A landscape with many valleys, sampled at points; each row gives a point and its height.
From any point a ball rolls to the lowest of the 2 points nearest to it. It stops when none of these is lower. Distance is the straight distance between rows; heights are no part of it.
bafu h=672: [  5   0   1 -14   0   2  14 -10  -9 -13  -6  -8  -1 -14  -1  -3  -9  -7
   8  -1  -3   8  14  14   0  28]
Gara h=487: [ -9   9   3  28 -16  -2   9   6   3  -4   2   3 -10  -2  -5  -1 -15 -11
   8   0  -5  -2  19 -12  -2   1]
baner h=374: [  2  41  -6  28  -2  -1  -5  -1  -1   4   0  -5  10  -1  12  -4  -8 -10
   0   3 -24  24  -5 -10  -3  -4]
labat h=548: [ -1   0  -4  -4  11   9  -9  11   0   1   2  -8  12  -6  -2  -5  29   3
   3  -5  16   0  -3 -28   5  -8]
maz h=441: [-18 -19  -2  -7 -32   0   6  15   6 -22  13   0 -10   1  11   3 -16   0
   0   4   8  -3   4  10  -5  22]
fas h=633: [  5  -8   2 -16   7  11  -8   2 -14   4  -8   2 -12  -9  24   7   9 -12
  -7   0   6   6  -4  27 -13  23]
mifa h=451: [ -1  22   0  18  -9  -4  10  -4  -3   4  -7   1   0  -6   1  -3 -13 -16
   6   3 -15   5  13 -10   6   0]
Vubis h=365: [ -6  -8  12  -5  -1  -6 -21  -3 -10 -12  -2  16   2  12   4  12  -7   2
 -16   9  12  -3   2  13   6  -3]
kapop h=876: [  3  22 -14   4  16  -1  -3 -11   1  10  -2  12 -16  -3  -3   3   1  -2
  -2   1 -25  -7  -8 -18 -12  -5]
dakun h=539: [ 17 -14  -5  -1   8   9  -4   1   6   8  21  -6  11  16  -8   1   3  12
   0   8 -19 -17  -2 -12   1 -16]
rulam h=504: [ -1  30 -12   7  19 -10  -8   1   0  11  -4  11 -13  -1  20   7  -1   4
 -14  -6   0   5 -13  -2 -11 -11]
rus h=245: [-17  -8  -9 -16   2  -2  24   3  -6   1   2   8 -18  -6  -6  16   5  22
   7  -4  -4 -14  10   3 -12   8]
zana h=262: [ -4   4   2  20 -13  -3  -5   3   7   8  -2   7  -2   9   3   5  -5  -5
   3  -4  -6  -4   1   1   7 -11]
tev h=445: [ 12   7  -6   2  -5   1  -3   1   9   7  -3  -8  10   0 -11 -17   5 -13
  10 -14   8   1  -1 -10  14  -7]
leso h=323: [  5   5  15   2  12 -12   3 -10 -12 -15  -9   2  11  -1   5   4   1  -2
  -1   4  -8  12   9   2   5 -22]
demun h=191: [  8  -1  -4  17  -4  -7  -9  11  13  12  17   0  11  15   1 -12  -2   6
   4   9 -12  -7 -10 -18   5 -22]
sas h=514: [  6 -10   5   1  -4 -12  -3  -6  12  -3  -6  -8  -3   3  -9   1 -12  -4
  -1  -2  10   2   1   4  14   1]
Vak h=321: [ 10   6   9  -2  11  -8   6 -15  -5  -3  -3  -2  21  -1  -2 -12  11   4
  -3  -2 -15  21  -8  14   8 -23]
zuk h=888: [ 11  30 -17   1   8   8   2 -16   1   6   2   3  -6 -10  -1  -8  -4  -6
  -2   2 -34  10 -12 -15 -10  -4]
poso h=682: [ -8 -13  15   6 -11  -9  -5   3   7   4  -8  -6  16  10   7   1  -1   5
 -11  10  -6   1  -5   2  13 -15]
taf h=333: [  0 -10   5  16 -23  -9 -10  13  15  10   0   6   0  15   0  -6  -8  -1
  -1   0  11 -12   1  -5  12 -11]
pevud h=370: [-11 -19  -1  -9  -4  -3  -4   5  -4  -1  24  16  -7  17  -3   7 -10  22
  -2  17  -3 -23   3  14  -1  16]
nes h=669: [ -2  -4  11   0 -18  11  -2  -7  14 -19 -11  -7   4   0  -3  -6  -6 -14
  -9   1  20  14   3  -9   6  -6]
bunop h=653: [  4 -25   3 -10   1  -2  -8   2   4   7   9 -13   3   4  13  -4   0  15
  -9  16 -15 -11 -14  -1  -1  13]
dol h=513: [ 10 -27  15   3 -13   5 -10  18  15   1  18 -15  10  14   6 -11 -14 -11
 -10  10  19  -1   0   0   1   4]
soso h=535: [ -7   5 -16  13  -9  -7  11   6  10   2   0   5 -22  -7   4  -2   1  -4
   7 -13  -4 -11   4 -12  -3   2]
vab h=468: [ -4  27 -18   4  22  -4  -8  13  -3   5  -4   8  -7  -5   6  12   4 -13
   2 -10   9  10   1 -19 -10 -16]
vosu h=489: [-10 -11   2   5 -13  -3  -7   1  -5   7   4  19  -3  15   4   6   4  20
  -4   6   0 -21   6  15   4  -3]
med h=453: [  7  22 -13  -2  18  -7  -5  13  -5  -3  -2  -2   3   0  -7   5  16  -7
   1 -10  11  15   8 -19   1 -23]
Remo h=791: [ 10  -1  -6  -5  11  -1  -9   7  -3  16 -19   2   8  -5   3  -9  17  16
   5  -9  24  -4  -1 -11   4 -16]
begov h=483: [-15 -12  -3 -12   0  -1  31   2   3 -23  -3   2  -5 -14   9   4   8  15
  14  -6  -8   3   5   9 -12  21]
kuzig h=347: [ -7  26 -13  20 -10   1   3  -4  10  15  10  -3  -8   3   9   1 -20 -12
  -5   2 -25  -2 -10 -11  -4   8]
feva h=294: [-22 -16   1 -18 -12 -13   1   3  -4 -10  24  16 -15   5 -11   3 -15  26
  -3  10 -15 -14   2   7  -7  19]
naros h=296: [  4  -1   2  -2   6   3  15  -9   0   2  -8   0  -2 -11  -1  -7  15   2
  11 -12  11  -6  -1   2   5  13]
keveg h=373: [  0  22   1  20  -9  -7  -9   3  -5   2  10   7   9  13   0   6 -10  -9
  -3  11 -25   2   4  -1   1 -19]
depem h=134: [-17   1 -24  -2  -3   0  19  10   0   3  25  17 -25   2 -11   8  -3  17
   7  -1 -17 -21   3 -14 -19   3]
fosu h=746: [ 11   8   4  -3   2  10   1  -6  -2  -8 -18   3  15  -4  -2 -13  17  -5
  -4 -18  26  22  -6   5  -7 -23]
nagag h=230: [  5 -10   7 -10   4  -3  11 -13   2   8  -7  -8   1 -12   1 -15   9   5
  -2  -9  -2  -3  -7  17  11  11]
bebor h=457: [  4 -14  19   9 -10   1  -1  15   8  -3  19 -17  12  17  -8  -1 -14 -14
  -3   5   8   1   5   0   6  -4]
rut h=247: [ 10  11   0  -2  21 -19   1 -12  -4   8  -3   0   9   6  -9  -7  13   6
  -2  -3 -16  20  -7   7   4 -37]
pazat h=446: [ -9  -5 -12 -21  -2   8  23  -2   2  -9  -7  -7  -2 -10   8  -4  12   4
  12 -12   4   2   1  14  -4  24]
latav h=356: [-13  -1   9  -4  11 -11   2  -9 -16  -6   2  19 -11   1 -13  15   1  10
  -6   9   0 -15  10  -3  -5   3]
zefas h=570: [  2  -3  -4   9 -14  -8  10   5   4   6  15  -9  -9   8 -14  -3 -23   0
  14  -3   0 -10  11   1   7   6]
Teza h=375: [  3 -10  -7 -15   6  11   4   6  -3   9 -12  -6  -2   0  -2   5   6   6
   3  -7  25  -6   7   9   6  10]
rorof h=760: [  7  20   2   5  17   9   0 -17 -13  -2   4  -1  14   1 -10  -3  15   2
  11  -4 -18  12   1  -1  -1 -12]
bufe h=697: [  4   6   3 -12  13   4  20  -8 -15 -15  -1  -6   0  -9  -9   9  -4   5
  12   3  -5  -2  21   3  -4  23]
Let h=384: [-13 -17  -9  -9 -22  -7   4  13   8 -12   4   4 -10  -2  13   8   1   8
  -6   2   8  -1  -6  16 -14  22]
pitid h=735: [  2  10   4   7   5   5  -6  -1  -8 -14 -11   3  12  -5  -1  -4  13  -4
   0 -10  13  17   5  -2  -7 -15]
fipuv h=512: [ -4 -12   6  -7  -9   6  10  -8   2 -22 -17   2 -13 -11   4   1  -2  -8
  -9  -2  24   3   4   3 -11  14]
mizin h=693: [ -2  -3   1  -4  -1   6  -8  -1   1 -16  -9  -3   1   5 -13   1  -3 -13
  -6   4  24   1   5  -8   3  -5]
maf h=544: [ 10  -6   3  -3  13  -5 -12  -6  -2   5  -1 -13  15  11  -3   5   3   8
   1   4   5   6  -3  16   7  -4]
Dor h=478: [ 10  -4   4   9 -12  -1   1   0  11   5  -1 -14   9   5 -16 -11 -10  -7
   7  -7  10   0   4  -1  16  -2]
lir h=557: [-11  15  -5  20  -5  -2  11  -6   4   3  -4   9 -19 -11   7   2  -1  -6
   0  -6 -19  -5  -4 -16   0  -5]
piza h=771: [  6  20  -8   4  15   8  -3   0  -7   8  -2  -3   8  -8  -2   3  18   3
  12 -11  -1   9  -6  -1  -2 -12]
mivov h=515: [-16   2 -11  14 -23   2  13  10   8 -10   4   1 -16  -5  -6  -3  -8  -8
   7 -13   4  -7  12 -13  -3   7]
Bibof h=436: [  5  14 -12   3  17   0 -13  14   0   6   4  -2   5   8 -11   5   3  -3
  10  -9  15   0   5 -15  -3 -16]
nere h=564: [  5  22   4  11   4  -3   1  -1  -2   2 -14   6   8 -12   3 -12  11 -13
   1 -16  -3  24 -13   0   3 -25]
moraf h=497: [ 12   9 -10   2   4   1   7 -16  -2  17  -6   0   2  -1 -11  -7   9   5
  14 -13  -9  -4  -2  11   0  -1]
Lemug h=484: [ -6  18 -13  12  14  -8  -7  10   4   6   0  13 -14  -1   6  10  10  -1
  -4  -4  -1  -7  -5 -17 -10 -14]
Siz h=827: [ -1   3   0  14 -10  11  15   1   5  -2  17  -9   8   2 -12  -5  -9  -6
  13   6 -24  -5   5 -16   2   2]
lomil h=708: [ -5   7  11  -1  -5  16   1  -6  -4  -6  -2 -10  21 -11  -4  -8  11  -8
   2   0  -8  10  -7  -7  17  15]
rig h=597: [-10  -8   9  10 -29  15   9   8  11   0  -4 -12  10   3   3  -7  -3  -1
   2  -3   0   0   3  -3  13   5]
Miton h=337: [  4 -10 -14 -10   5   0   5   2   1   5  -3  -8  -3  -4  -6  -4   9  11
  13  -9   9  -9   1  -4   5  13]
Rar h=678: [ 18  -9 -11 -18   0  -5 -12   7   3  11  -9 -11   0   0  15  -7  -2  -2
   2   5  12   3  -8  17  -2  24]
mimu h=558: [  7 -12   5  -5  -2 -15  -8  -5   0   1 -16   2   3   8  -3   2  -8   3
 -11   0  17  -7   3  16   9  -8]
buvu h=592: [ 11 -28   2  -4   0   6  -2   2  12  10  24 -11   6  10   2  -7  -1  15
   0  10 -14 -16  -6  -5   2   2]
Neb h=239: [  2   5   6  -2  22 -14  -4  -2  -7  -7  -7   6   4   6  -6  13   4   8
  -5   3   4   7   3  11   1 -24]
fara h=418: [-14   2  -3  -1   3   0  -4   7  -6   2  25  22 -10  12 -10  15  -3  15
   1   8 -12 -20   7 -12  -9  -6]
Zivud h=419: [  0  21  -5  23   1   1  -1 -11  -8   3   1   9   5   6  -5   7  -3  -2
   4   0 -29   6   3   2  -2 -14]
kipu h=388: [  6  -1   1  16  -5 -17 -15  16   9   2  10   4   4  14  -6  -1  -7  -3
   4  -2  12 -12   3 -11   5 -24]
toku h=727: [ -2 -21  11  -2  -2 -12 -15   2   2  -1   7  -4  11  10  12   2  -8   8
 -11  21  -9  -5 -12   2  12   0]
vimi h=431: [  0 -19  -8 -19   0   2  -2   7 -10  10   9   0  -3  10   1  11  -5  23
   0  12   3 -17   6  12  -6  18]
meb h=442: [ -8 -26  -2  11 -14   2   2  14  10   1  13   9  -4   8   4  -3   0  19
   3   2  10 -18  -4   2  -2   1]
vezut h=622: [ -1 -21   7   2 -16  -1 -11   8  12   3  -6 -12   7   5   7  -5  -2   7
  -7   9  11  -1  -9   2  13   1]
Kavig h=500: [ -6 -27   3   2 -14  -3  -8   5   1   1  -5   1   0  11   9   4   2  22
  -4   5   6 -20  -2   9   0   9]
Geki h=427: [-10   7   8  19 -11  -9 -11  17   4  -6  18  12   4  17  -8   1  -9 -10
  -7   4   6  -5   6  -4   3 -20]
dizef h=546: [-10 -14  13  -4   4  -7   0  -8  -1 -13 -10   8 -12  -7  -1   5   2  -2
 -15   3  15   3   1   4  -4   2]
febid h=747: [  9  27   6  -3  22  11   6 -23 -21  -4  -3   5  13 -17 -12 -17  16  -4
  10  -3 -13  12   1  -5  -9  -5]
Sivo h=378: [  6 -15   6  -3 -15  13  -3  -6  11  -4 -24  -7   1   4   9  -8  -1 -10
  -7  -8  20   5  -5  16   5   9]
tuli h=772: [  3   5  13 -12   5  15   6 -13  -8 -16 -14  -2   6 -20  -3  -9  14 -12
  -4  -9  23  13  -9   6  -1   6]
sima h=385: [  5   2  13   7   4  -4   3 -18  -3   6  -9   5   8  -1   0  -3  10   4
   0  -5  -9   6  -6  15   7 -17]
Vek h=282: [ -4 -17   5  -7 -14   0  -5  13   5  -1  13 -12   0   1   9   6 -17 -13
 -11  16  -4   4  -8   1   4  17]
gir h=565: [ -5  -2   2 -15  16  10  -3   0  -3  -3  -2  -6   5 -15  -3  -3  22  -1
   0  -3  19   4  -4 -16   6   7]
nikiz h=290: [  2  -4   6  16  -8  -5   2   9  13  12  20  -6  -3   9  -6  -6  -6   1
   2  10 -21 -13  -1 -11   8 -14]
Fuba h=246: [ -4   7 -19  12  -7  -3   0   4  12  14  18  11 -19   6   3  -4 -12   2
   3   0 -24 -20  -5 -10 -10   1]
Bem h=293: [ -5 -12   6 -11  15 -10   2 -11 -12 -13   4   4 -10   3  -5  12  -9   8
  -7  12 -12  -8   1   4   0   3]
Pato h=521: [  7 -11  -6   2   6   6 -13   8   8   0   8 -11  11   5  -1  -8  14   3
   8   0   7  -7  -5 -18   5  -5]
nubu h=677: [ -8   2  20  -1 -16  10   7   3   4   4  -8 -18  23  -3  -4  -9   4 -12
  -2   2  -4  13  -4  -3  24   2]
Vidar h=709: [ -3   1   3  -7   7  11  -1   0  -9 -16 -14   1   0  -2  -3  13   2  -6
  -2   0  29   3  16 -10  -9   2]
lak h=288: [-14 -16  -6 -22   4  -6  19   7  -1   3  -6   5 -15 -16   9   8   3  24
   1  -7  12 -10   5  16 -15  13]
Pon h=399: [  6   2  -6  -9  12   7  -1   5  -8  12 -12  -4   5  -1 -13  10   9   1
  11 -11  19   3   8   0   2  -4]
lobuf h=299: [ -1  17  -6  23 -10  -5  -4   7   9  19  17   3  -9  16   6   3 -16  -4
  -1   6 -25 -11  -4  -8  -5  -5]
Mido h=601: [ -2 -18  -4  -5 -11  -9  12   6   9  -4  16 -12  -4   6  -9  -3 -25   4
   6   5  -4 -10   9  12   4  17]
molak h=654: [ 15  -7  -3 -18  -1   7 -17   5  -3   8 -10 -10  -7  -9  20  -5   8 -16
  -8   5   9   9 -10  24  -4  19]
vur h=841: [ -3   4  -2   9   0   3   8  -8   1  -2   3  -2   0  -2 -11  -2   3  -2
  14   0 -15  -1   4 -12   6   2]
Tigu h=433: [  1   8  -3  14  10  -4  -5 -11  -6   9  -3   8   2   2  -3   3   9   2
   4  -4 -18  -6  -2  -1   2 -16]
Pudo h=408: [  1  -5  -4 -21   4  15  14   1 -11  -3 -10  -5  -1 -11   4   5   3  -2
   5  -9  20   6   5  20  -1  25]
gufa h=571: [ 10 -23   2  -7 -10   6 -17  14  11   0   3 -18   9   6  16  -7  -5   0
  -6  11  19  -3  -9  -1   1  12]
pur h=638: [ -1 -10   6   0 -18  16   0   2   9  -4  -5 -20  13  -1  -1  -9  -4 -16
  -6   0  13  11  -2  -3  13   7]
luse h=590: [ -1  -5  13  -1  19   3   5  -9 -17  -4  -9  10  -6  -3   4  18   2   7
  -4   1   6   2   5  14  -6   0]
vog h=366: [ 10  -3  16  -9  23  -6   2 -18  -4  -7  -8  -7  15  -7  -4  -6   4   0
  -2   1  -4  17 -10  13   7  -8]
resi h=786: [ -2  12   7  -4   5  13  11  -7  -4 -23 -11  -4   6 -19  -7 -10  11 -13
   6  -6  17   7   9  -7   1  16]
zeguv h=733: [ 12  -7   3 -15   2  -5 -11  -7   1  -4   6 -20   9  -2  -4  -5  -2 -14
   3   9   2  10  -8   4  13  16]
pasek h=382: [ -4 -10  14   0 -13  -3  -2   8   4   0   5 -21   8   4  -2   4 -22 -14
  -8  13  -3   7   2   0  17   2]
lati h=866: [  5  21 -12   1  24   0  -4  -5  -7   3   8   2  -5   3 -12   5   2  -1
   3   5 -23  -2   7 -25 -11 -13]
gezi h=330: [-12 -25  -5 -15 -11   2  10   8   2  -2 -11   5 -14  -4  15   2   7  18
  -7  -7  20  -5   0  19 -13  17]
feg h=412: [  4  37  -1  18  -3   0   5  -7  -1   0  -7   0   5 -15  -1 -11   3 -12
   5  -3 -18  14  -2 -12   1   2]
rupe h=706: [ 13 -10  -2 -17   3 -13 -14  -7   4   8  -7 -18  -2 -11   9  -9  -6  -8
  -2   9   0   5  -8  12   8  20]
Pok h=295: [ -7 -16   3 -11  -4   1 -13   2  -7  -2  -6  12 -12  14   9  10  -1   7
 -14   5  23 -12   0  17  -4   6]
vol h=234: [ -9 -11   1  -5 -23   9  -5  -1   3 -10 -11  11 -11  10   3  14  -7  -2
 -13  -4  28  -5  11  17  -5   9]
zelap h=569: [ -6  -7  12   3  14  -7   3  -4  -8  -2 -12  14 -10  -7  -1   7  11   9
  -8  -5  16  -5   1   6  -6 -12]
Gidag h=913: [ -1  29  -6  15  10   5  -4 -14  -1   6   4   7   0  -4  23   3   4  -5
  -3  -6 -22  13 -15  -2 -13  -7]
pese h=578: [ 11   1  -5   0  11 -10 -12  -7   2  15  -5  -5  14   6  -8  -7   8  11
   2  -6  -3   7  -3   1  12  -9]
lefon h=479: [  8 -18 -13 -22   1  -8 -11  21  -6  18  11  -7  -9   5  13   7  -5  17
   5  16   4 -18   0   7 -11  30]
kila h=595: [  8  -9   3 -17   3  -8 -22  -2   0  -2 -13   3  -3   3   6   2  -7 -10
 -18  10  28   4   0  14   2  -5]
Pef h=305: [ 16   0   8 -11  22  -1  10 -19  -9   7  -6   2   4 -15  -7 -14  13   7
   0  -7   0   6 -11  15   7  -4]
kote h=450: [ -9  -9  -8  -2   0  -2  -2  -1  -6   8  12  21 -10  13  -9   4   7  21
   2   7  -7 -25   6   3  -5  -4]
Dopi h=809: [  2  -4  16  11  -4   9  10   3   6  -1  21 -15  14  10 -11   0 -10  -5
   0  10 -19   5   0 -17   7  -8]
mopig h=199: [-18 -19   9  -6  -4 -14   0  -5  -2 -13  10  10 -14  -4  -9  11  -9  15
  -8  15 -10  -9  -1   3  -1  11]
Bol h=74: [-18  13 -15   9  -3  -7  12   2  -5   2  14  24 -25  -6  -5  12  -7   7
   5   6 -20 -19   5 -14 -22   7]
nesu h=417: [  8   9 -11   0   4   8 -10   5   2  14   2  -7   8   3 -10  -4   6  -3
  17 -15  23   2   6  -5   8  -4]
favug h=604: [  6  -8   3 -23   5  10  -9  -6   3 -10 -15  -2 -13  -6  11  -3   4 -16
 -16   6  26  12 -10   7 -14  13]
lali h=551: [-12 -14   7  11 -28  13  14  13  13  -4  20  -6   8   8  -2   3 -15  -5
   6  -4  -4  -6  10  -1   6   5]
gom h=381: [ -1 -21  -5 -11 -18  -6  -9  18  12   5   8 -13 -14  -8  18 -10  -8 -15
  -3  11  -6   4 -14   6  -1  23]
lugi h=320: [ -2  22   3  20  -6  -9 -12   7   1  12  -5   0   8  11   0   5  -7 -12
   0  -3 -13   8   1   2  11 -22]
gunu h=486: [ -2 -18  -5   6   4   2  -3   9   8   3  11  -1  -1   4  -5  -2   6  14
   4   2   7 -19   2 -14  -1  -2]
Fip h=585: [  2  -9   1 -14  10  12  -8   1   0  -6 -10  -7  -1 -11  12   1  14  -8
 -11  -1  24   9 -10   2   1  13]
zifi h=641: [ -2  -8   1 -15  -8  -8  11   0   3  -9   6 -11  -3  -5   2   0 -17  -8
   8   2  -5   3   7  15   6  27]
Bikiz h=734: [  4  16  10  -1  23   7  13 -16 -17  -8  -8   3   6 -23  -6  -4  11   2
   8  -5  -4   9  13  -6  -3   5]
Daziz h=171: [ 16   5  -1  -3  14 -23  -1   1  -1  -3  -6   1  14   3  -9   0   3   6
   1  -5  -1  13   5   8   4 -28]
fivo h=198: [-17  -4 -11   4  -7  -8  25   0   1  -6   3  19 -22  -6  -5   6   4  19
  10  -9 -14  -7  10  -2 -17   9]
fikap h=397: [ -1  29  -8  17 -10   6  14  -4   1  11  -3   6  -4  -3  11  -3  -7  -8
   3   1 -40   5  -3 -12  -5   9]
vagat h=477: [-11 -12  -1 -17  -9   7   9  -2   7 -19  -8  -1 -14 -16  11  -5  -1 -16
  -8  -1  13  11  -2   9 -14  28]
tinuf h=543: [  5  21  -2  17   8   0  -8  -1  -1   3  -9  10   1  -2  12   3   8  -8
  -6 -18   1   7  -4   0  -5 -21]
fano h=439: [-10 -21  -7 -16 -13   3  -3  11   8 -11   4 -12 -22 -13  11  -2   1 -15
  -1   5   5   8  -6   5 -11  25]
ruzik h=522: [  5  10  -9   4   2   0  14  -7  -7   3  -1   6 -10   4 -10   7  -2   8
  11 -10  -9 -11  10  11   1   3]
mer h=611: [  5  -8  14 -16  17  14   1  -2 -14  -2 -12   4 -10  -7  15  12   1   1
  -4  -2  12  10  -2  21 -11   7]
diba h=721: [ -1   9   9  -2  21   8   4  -5 -13  -9 -15   2   7 -12  -4   6   9  -3
   1  -4  17  12  10  -5  -6   0]
ramog h=501: [-16 -18  -1   1 -23   6  19  17  10 -19  20  -9   3   4   4   3 -16   2
   7  -1  -6  -1  11   8  -7  16]
Seki h=410: [ -5   2  22  11  -1  -6   5  -8 -11 -11 -11  12   3  -3  -2   6  -8  -2
  -7  10 -14  12  12   5   2  -9]
foto h=816: [ 12   1  12 -20   8  12  -6  -4  -6   8 -13  -1  15 -17   0 -19  28   5
  -2 -11  24   2 -14   5   2   3]
reli h=545: [  1   6 -16   7   0  -8   4   1  -5   3  12   5  -9   8 -13   6 -11   2
  15  -2  -7 -17  10  -5   0  -2]
Tiz h=307: [ -5  -8   8  -3 -19  11  -1  -7  -1  -8 -19   1  -1   5  10   8  -9  -8
 -13  -3  14  10   0  25   0   4]
fiz h=471: [  7  18 -13   5  -1   9  13 -16  -4   7  -3   3   2  -8  -7  -9   4  -3
  13 -11 -32   1  -3   1   0   4]
Duni h=438: [ -3  17 -15  14 -13   6  20  -5   0   2   1   6  -8  -5   3  -5  -5  -3
  13  -7 -25  -3   9  -5  -2  11]
gurap h=377: [ -4 -20   6  13 -19  -3  -1   7   6  10  15   0   3  12   0  -4  -8  13
  -3   5  -9 -19  -4  -3   7  -2]
pog h=759: [ 18   0  12 -14   5   8   0 -11   1 -12 -15  -1   9 -14   0 -16   9 -14
 -12  -7  27  20 -13   9  -6 -11]
Kis h=624: [  2  -5  12 -19  -1 -11 -18  -2   5 -15 -13   4 -13   4  11   6  -9 -23
 -24  13  16  13  -6   9  -6  -5]
ked h=804: [  9  -3  -2 -20  10   7  -9   6  -7  15 -19  -9  13  -3  -1 -16  21  14
  -1  -4  31   4  -4  -7   1   0]
tila h=631: [  3  -3  12 -14   1  -1  -4  -6   0 -20 -17  -6  -5  -6  12  -3  -2 -18
 -22   8  17  20  -5   2  -5   0]
manuz h=780: [  3  12  -6   5  14   6  -5   3  -2  20 -14   5   1  -7   6  -2  20   9
   6 -13   8  -5  -3  -8  -3  -9]
zovuf h=426: [  9 -11  -7  -5 -19  14   2   0  10  -2 -18  -6  -1   0  -5 -11   0  -4
   0 -12  25  -2   2   2   4   9]
seman h=524: [  1  26  -2  16  16  -5   2  -2 -10   6 -10  15 -11  -4   7   9  -1   0
  -3  -7  -8   3  -1   3 -14 -15]
dage h=283: [  8  18  -9  14   0  -4 -10  15   8  11  22  -3  11  14   0  -3  -3  -7
   7  -2  -7   9  -8 -12   6 -25]
Divuz h=783: [  8  -6  10  -1   2   1   2   2   9   1  13 -20  24   5 -10  -5   0  -6
   4   8 -13   3  -8 -16  22  -4]
budeb h=854: [  8  16 -10   6  14   3  -2   3   5   2  12  -3   5   2 -12  -5   1  -5
  13   2 -19  -1   0 -19  -2  -5]
vufa h=587: [ -7  22   5  12  -8   5  -1   1   9  11 -12  -1  17  -8   5 -12  11 -17
  -1 -14  -9  16 -10  -7  12 -18]
tol h=901: [  3  32 -11   9  15   9   2 -19  -2   6   2   5  -2  -7  16   2 -13  -1
 -13   7 -35   9 -14 -10 -19   0]
Lof h=470: [ -6  -1  11   4   0  -2  -9   2  -4  -9  15   6   7  14  -6  11  -8  -2
   0   9   9  -7  12  -4   5 -11]
pafo h=509: [  8  -4   3  -4   7  -6 -18   6  -7  -4   8  -4  15  16 -11  12  -2   6
   4   6  10  -3   6   6   9  -9]
tutat h=390: [-12   5  -2  -3  12  -5  -2   4 -14  10   4  21 -14   8  -8  23   3   8
   0   5   1 -17   8 -10 -11 -11]
daku h=141: [-16   5  -7   9  -6 -16  11  -1  -1  -3  -1  21 -24  -2  -4   7  -6  11
   3  -2 -15 -18  10  -4  -8   1]
Getub h=758: [  5  -7   3 -11  -2   7   2 -11   3   5   8 -26  18  -1 -10  -6  -4  -2
   5   3  -9   7 -10  -2  20   7]
kiba h=485: [  9  -8  -5   4  10   2 -10  -8  -5  10   1   0   9  11  -3   3  12  18
   3   8 -16 -12  -4  -6   4 -13]
bevo h=444: [ -8   1  21   2   2 -10  -7 -10 -15 -24  -8  14   2   1   2  11 -10  -4
 -12  11   4   5   9  11   0  -4]
kedo h=190: [ -7  -4 -15   2   2  -4   5   6   7  11  23   6 -19   4  -8   0  -2  10
   9   1 -14 -20  -1 -20 -11  -1]
datav h=331: [  7  30 -13  21  -3  -2 -10   3   4   7  13  -3   4   8  11  -4 -11  -9
  -4   0 -12  15 -11 -10   1 -13]

For each start below, name the point where the ball stops.
zeguv -> Vek
tol -> Vek
Mido -> Bol
lali -> Bol
tinuf -> nagag

Call two points neighbours if one is among the 2 nearest of the other. Go from one point of each pair to the other, from neighbour to neighbour, staying as low as possible. Name the highest point that can't be avoided.
Bol / mopig -> lir
zana / Vak -> Tigu
meb / mopig -> Kavig
Daziz / nagag -> vog

For each start below, name every point that the ball comes to, in order.
bufe -> bafu zifi Mido zefas reli ruzik moraf fiz Duni fikap kuzig lobuf Fuba kedo depem Bol
nere -> tinuf seman rulam Lemug vab med Bibof nesu Pon Teza Miton naros nagag
rig -> lali ramog maz Let gezi lak rus fivo daku Bol
